Each row is a point on a tangle of strands that fork, close into loops and nearly touch. The rows are in no order.
In the rows, 128 means zero.
Two points are linked if the straight distance between their rows is under 91.1. Some points are linked to none.
Q908: 120 153 125 133 99 160 104 112 121 119 153 156 161 99 128 110 149 131
 141 133 137 150 103 147
Q531: 99 132 121 106 123 89 158 151 138 134 140 145 116 150 104 131 141 134
 120 109 165 151 91 124
Q117: 117 115 113 147 116 105 97 136 120 102 88 148 140 192 117 106 165 130
 102 113 138 153 139 139
Q887: 134 149 67 110 119 116 117 141 133 104 126 121 121 140 138 94 167 144
 124 128 132 166 93 144
Q877: 119 129 143 107 144 160 116 116 102 155 173 145 142 105 124 113 121 76
 117 142 149 135 167 119
Q389: 146 90 98 149 170 142 114 124 128 124 85 82 121 149 85 143 158 123 141
 153 127 120 143 142
Q511: 113 157 144 148 117 138 180 129 134 113 174 140 107 110 129 160 88 104
 119 159 123 150 154 138
Q901: 124 150 142 141 123 124 137 118 134 128 138 136 109 151 108 152 125 117
 122 120 130 90 148 130
Q744: 131 90 123 113 152 116 93 133 101 98 77 113 112 154 130 132 149 127 120
 94 124 106 121 120
Q996: 136 98 142 137 143 124 129 140 136 142 106 125 105 169 96 164 137 123
 123 120 123 91 157 127
Q301: 118 130 125 130 151 109 98 138 114 151 129 128 126 149 111 100 137 100
 99 117 183 145 167 119
Q777: 139 94 118 160 171 94 153 126 136 157 84 99 126 134 151 144 75 147 131
 99 106 133 125 144
Q257: 97 133 150 144 145 137 158 104 124 139 115 113 125 94 159 177 135 108
 113 125 113 112 117 139
Q299: 148 168 116 161 142 112 164 124 138 136 140 93 128 98 103 99 151 155 148
 148 167 137 102 131
Q695: 86 116 133 111 114 106 131 117 142 89 145 129 156 88 120 151 148 147 151
 149 122 129 102 147
Q569: 102 109 98 140 129 101 128 121 131 113 144 119 142 111 131 143 146 138
 137 137 140 102 110 137
Q61: 137 144 128 137 142 178 126 116 93 123 165 129 119 94 130 113 102 82 127
 142 131 124 158 132
Q539: 133 102 124 144 129 65 116 147 125 118 144 122 119 124 130 99 99 158 137
 142 147 121 161 111
Q321: 106 96 89 107 112 106 101 124 133 129 152 171 133 168 126 132 155 126
 131 157 122 102 133 100
Q377: 136 163 79 133 116 106 89 110 140 72 128 129 120 184 121 110 121 141 121
 146 119 147 138 138
Q90: 118 85 96 128 162 116 122 118 115 123 97 116 141 147 140 133 156 112 106
 113 115 116 128 137
Q876: 129 178 113 142 134 117 115 113 125 118 138 130 78 170 116 138 140 116
 111 131 149 111 145 113
Q143: 131 123 111 143 101 158 130 145 107 109 141 161 144 128 181 104 86 96 94
 115 100 169 145 135
Q573: 134 97 152 75 125 118 125 153 144 144 125 143 143 151 80 117 131 137 147
 126 165 119 126 129
Q405: 120 131 121 165 157 160 151 104 110 146 145 102 126 79 141 164 106 103
 125 112 119 120 114 140
Q619: 141 95 126 136 137 99 125 157 128 133 113 112 112 152 104 119 117 139
 126 118 150 114 151 126
Q715: 142 141 147 150 142 109 107 155 129 139 123 98 121 105 126 129 128 137
 127 118 190 166 147 130
Q764: 129 168 124 133 104 159 151 135 122 147 149 164 103 139 141 125 157 113
 108 118 105 152 115 127
Q579: 125 134 163 122 135 95 155 121 105 80 125 119 120 99 134 100 122 141 135
 109 97 122 109 135
Q431: 139 127 116 158 177 109 151 108 142 150 77 71 128 112 146 132 101 145
 137 125 114 115 120 146
Q689: 114 160 110 119 99 122 116 98 159 126 141 161 127 188 139 151 133 121
 107 171 133 124 157 129
Q401: 137 177 75 104 107 132 92 122 140 76 127 117 112 146 142 102 144 141 128
 145 106 161 109 142
Q736: 142 143 154 133 117 192 152 125 120 99 131 142 137 116 92 115 91 108 142
 127 107 120 130 160
Q409: 123 150 116 92 119 112 182 138 131 121 156 133 109 139 120 128 107 127
 126 105 139 140 79 109
Q895: 135 180 119 137 110 183 117 110 119 136 153 151 120 121 113 115 162 114
 137 140 125 129 115 145
Q749: 125 143 123 119 155 132 77 124 120 160 144 153 112 165 100 106 175 98
 104 145 160 163 161 103
Q210: 106 155 143 108 139 145 99 99 120 147 173 164 109 142 111 133 142 92 104
 155 139 157 165 119
Q713: 125 77 104 129 115 116 122 170 137 166 117 143 136 148 144 126 172 140
 115 134 131 145 129 118
Q435: 108 158 130 134 126 181 137 113 120 69 111 113 102 120 131 152 102 91
 118 147 91 116 142 146
Q722: 106 153 139 119 130 158 167 122 121 91 140 116 113 97 139 146 109 94 117
 150 116 147 129 147
Q589: 103 110 119 123 139 110 111 157 139 172 158 132 120 147 116 126 121 91
 106 124 160 134 160 98
Q440: 135 134 141 154 146 168 159 98 123 129 101 85 166 53 152 141 114 135 152
 125 111 148 88 123
Q666: 123 90 131 180 131 115 120 143 122 159 150 136 133 118 140 145 104 122
 115 92 100 105 159 111
Q116: 158 109 139 126 150 123 128 143 119 105 135 96 122 108 133 128 99 115
 128 117 106 131 175 142
Q920: 145 118 137 117 138 187 132 115 93 114 134 136 144 119 115 106 111 83
 126 110 104 108 143 144
Q635: 127 129 96 126 132 92 84 121 121 82 125 150 132 199 115 98 132 127 99
 133 125 171 159 131
Q306: 155 102 132 129 156 139 136 136 142 152 69 86 93 160 94 151 138 138 142
 141 134 95 138 134
Q427: 126 118 141 95 125 158 126 115 131 108 90 96 137 90 155 142 149 135 146
 152 78 97 109 134
Q398: 143 140 136 96 106 145 70 99 133 132 145 149 149 127 113 85 105 171 150
 132 155 133 104 132
Q847: 142 152 103 151 112 123 98 129 150 134 152 127 117 119 114 124 149 159
 152 165 151 129 137 138
Q865: 94 78 93 127 116 94 117 151 127 148 136 162 130 169 118 116 174 121 113
 151 134 144 138 113
Q374: 128 135 164 124 95 112 138 116 155 122 129 125 160 95 147 157 114 160
 163 163 162 117 120 113
Q625: 141 145 128 140 92 139 110 143 130 134 150 149 150 107 146 128 126 152
 140 112 143 164 103 116
Q721: 146 102 165 90 126 131 125 149 116 137 158 162 123 119 114 104 147 121
 143 142 91 127 153 114
Q853: 120 123 140 110 141 82 161 158 123 132 149 141 128 130 85 94 130 137 128
 103 168 175 104 110
Q191: 120 146 131 113 108 141 73 112 138 119 140 155 145 138 94 119 134 143
 140 115 152 145 118 155
Q615: 123 144 127 121 131 74 109 113 110 101 147 130 101 120 137 97 113 153
 138 138 148 105 129 109
Q740: 139 165 137 157 136 119 178 114 129 153 143 117 123 99 132 129 146 140
 134 122 145 121 97 112
Q272: 117 116 105 93 110 130 135 130 138 146 164 154 120 140 123 141 145 122
 139 151 125 93 117 111
Q448: 142 103 161 68 126 138 149 141 133 126 133 144 148 129 101 118 139 128
 146 123 117 124 117 141
Q463: 137 94 121 178 163 121 127 128 130 170 106 108 118 128 152 163 101 128
 118 96 107 110 155 134
Q940: 118 112 92 117 129 132 141 113 130 144 134 127 132 125 136 142 143 137
 141 131 122 75 84 122
Q967: 112 113 165 119 136 95 153 141 119 160 120 136 150 127 134 122 133 117
 115 94 168 115 114 92
Q774: 146 141 114 156 151 151 149 97 129 142 90 81 145 88 171 124 94 137 143
 126 82 122 108 144
Q532: 133 87 124 159 125 131 130 152 132 145 160 137 132 100 145 165 115 132
 129 113 91 148 138 128
Q159: 148 107 159 126 101 114 138 148 158 131 85 121 158 146 136 134 124 157
 134 119 127 102 136 144
Q799: 132 102 145 154 130 101 156 135 154 147 69 115 133 157 134 148 113 159
 123 105 112 104 121 147
Q457: 154 142 133 140 148 139 163 121 111 149 141 104 121 103 139 124 103 122
 133 114 129 99 116 111
Q718: 137 137 159 121 144 82 150 146 119 98 125 117 117 115 101 95 130 154 137
 100 145 158 105 130
Q282: 150 103 146 139 122 101 116 143 136 115 154 121 149 98 131 125 94 149
 146 135 134 135 164 131
Q841: 135 144 140 112 100 152 109 119 105 104 132 167 140 142 156 80 75 112
 107 115 120 156 142 131
Q178: 126 161 137 114 106 176 126 104 128 79 122 138 116 145 103 135 110 112
 142 144 96 100 132 145
Q125: 141 109 103 144 115 145 119 151 146 166 134 136 125 136 152 159 146 133
 116 119 106 134 138 129
Q667: 124 105 159 115 124 169 132 104 121 114 100 136 162 100 129 130 157 121
 142 137 68 102 124 155
Q131: 138 116 96 158 113 110 118 157 133 129 83 114 136 177 139 113 143 139 95
 111 151 162 145 150
Q903: 114 102 170 126 161 112 159 118 120 162 101 121 135 110 150 156 140 125
 118 102 129 103 114 122
Q173: 130 146 140 97 125 126 172 145 133 155 162 130 114 123 120 147 106 113
 131 113 160 146 101 76
Q628: 122 120 163 102 121 120 112 147 128 162 132 151 160 137 108 104 127 127
 128 94 178 127 119 104
Q360: 96 145 159 127 95 118 153 105 131 91 139 140 137 89 146 143 116 146 151
 166 123 107 107 124
Q250: 111 123 128 110 120 112 130 167 146 174 164 129 120 128 137 140 105 101
 115 107 159 152 124 70
Q245: 156 125 165 116 94 140 144 132 158 149 120 125 176 125 134 147 102 143
 153 135 160 106 133 117
Q775: 107 145 122 102 141 148 116 116 135 106 69 68 118 102 138 156 123 141
 135 122 81 104 101 131
Q832: 136 135 136 151 95 162 138 155 113 144 142 162 121 120 176 126 120 114
 102 108 95 161 125 112
Q659: 148 145 140 109 89 175 91 111 113 120 135 165 149 123 145 80 71 147 140
 133 146 133 110 119
Q261: 124 164 121 116 99 114 116 141 133 118 138 143 110 120 148 119 158 160
 133 128 139 155 82 123
Q831: 129 158 135 136 92 128 113 115 160 154 154 157 141 141 133 135 127 147
 127 163 144 136 149 138
Q460: 115 155 153 118 141 173 129 110 120 91 80 91 103 117 123 163 122 106 125
 129 68 109 132 136
Q644: 124 113 122 127 150 136 91 111 127 107 50 82 133 133 141 148 138 138 129
 104 104 92 112 135
Q42: 131 54 84 133 184 128 118 121 123 141 76 96 139 142 118 136 136 124 135
 135 111 132 129 150
Q201: 149 161 84 149 117 135 150 127 159 145 142 105 130 115 115 113 163 159
 148 171 135 124 107 144
Q162: 135 101 161 117 134 115 127 137 109 113 138 145 123 120 139 129 140 113
 120 124 87 130 170 129
Q884: 124 157 117 138 146 92 128 118 107 115 135 119 73 130 130 115 160 130
 124 137 142 104 123 109

How many points has the smallest loop of links through each point below? Write - if it is on no loop.
Q895 -> 9
Q666 -> 17
Q901 -> 7
Q201 -> -

A tip is a point with one link. Name the tips that can be reached along the links from each point below, in the order of the rows.
Q374 -> Q440
Q405 -> Q511, Q579, Q689, Q667
Q635 -> Q131
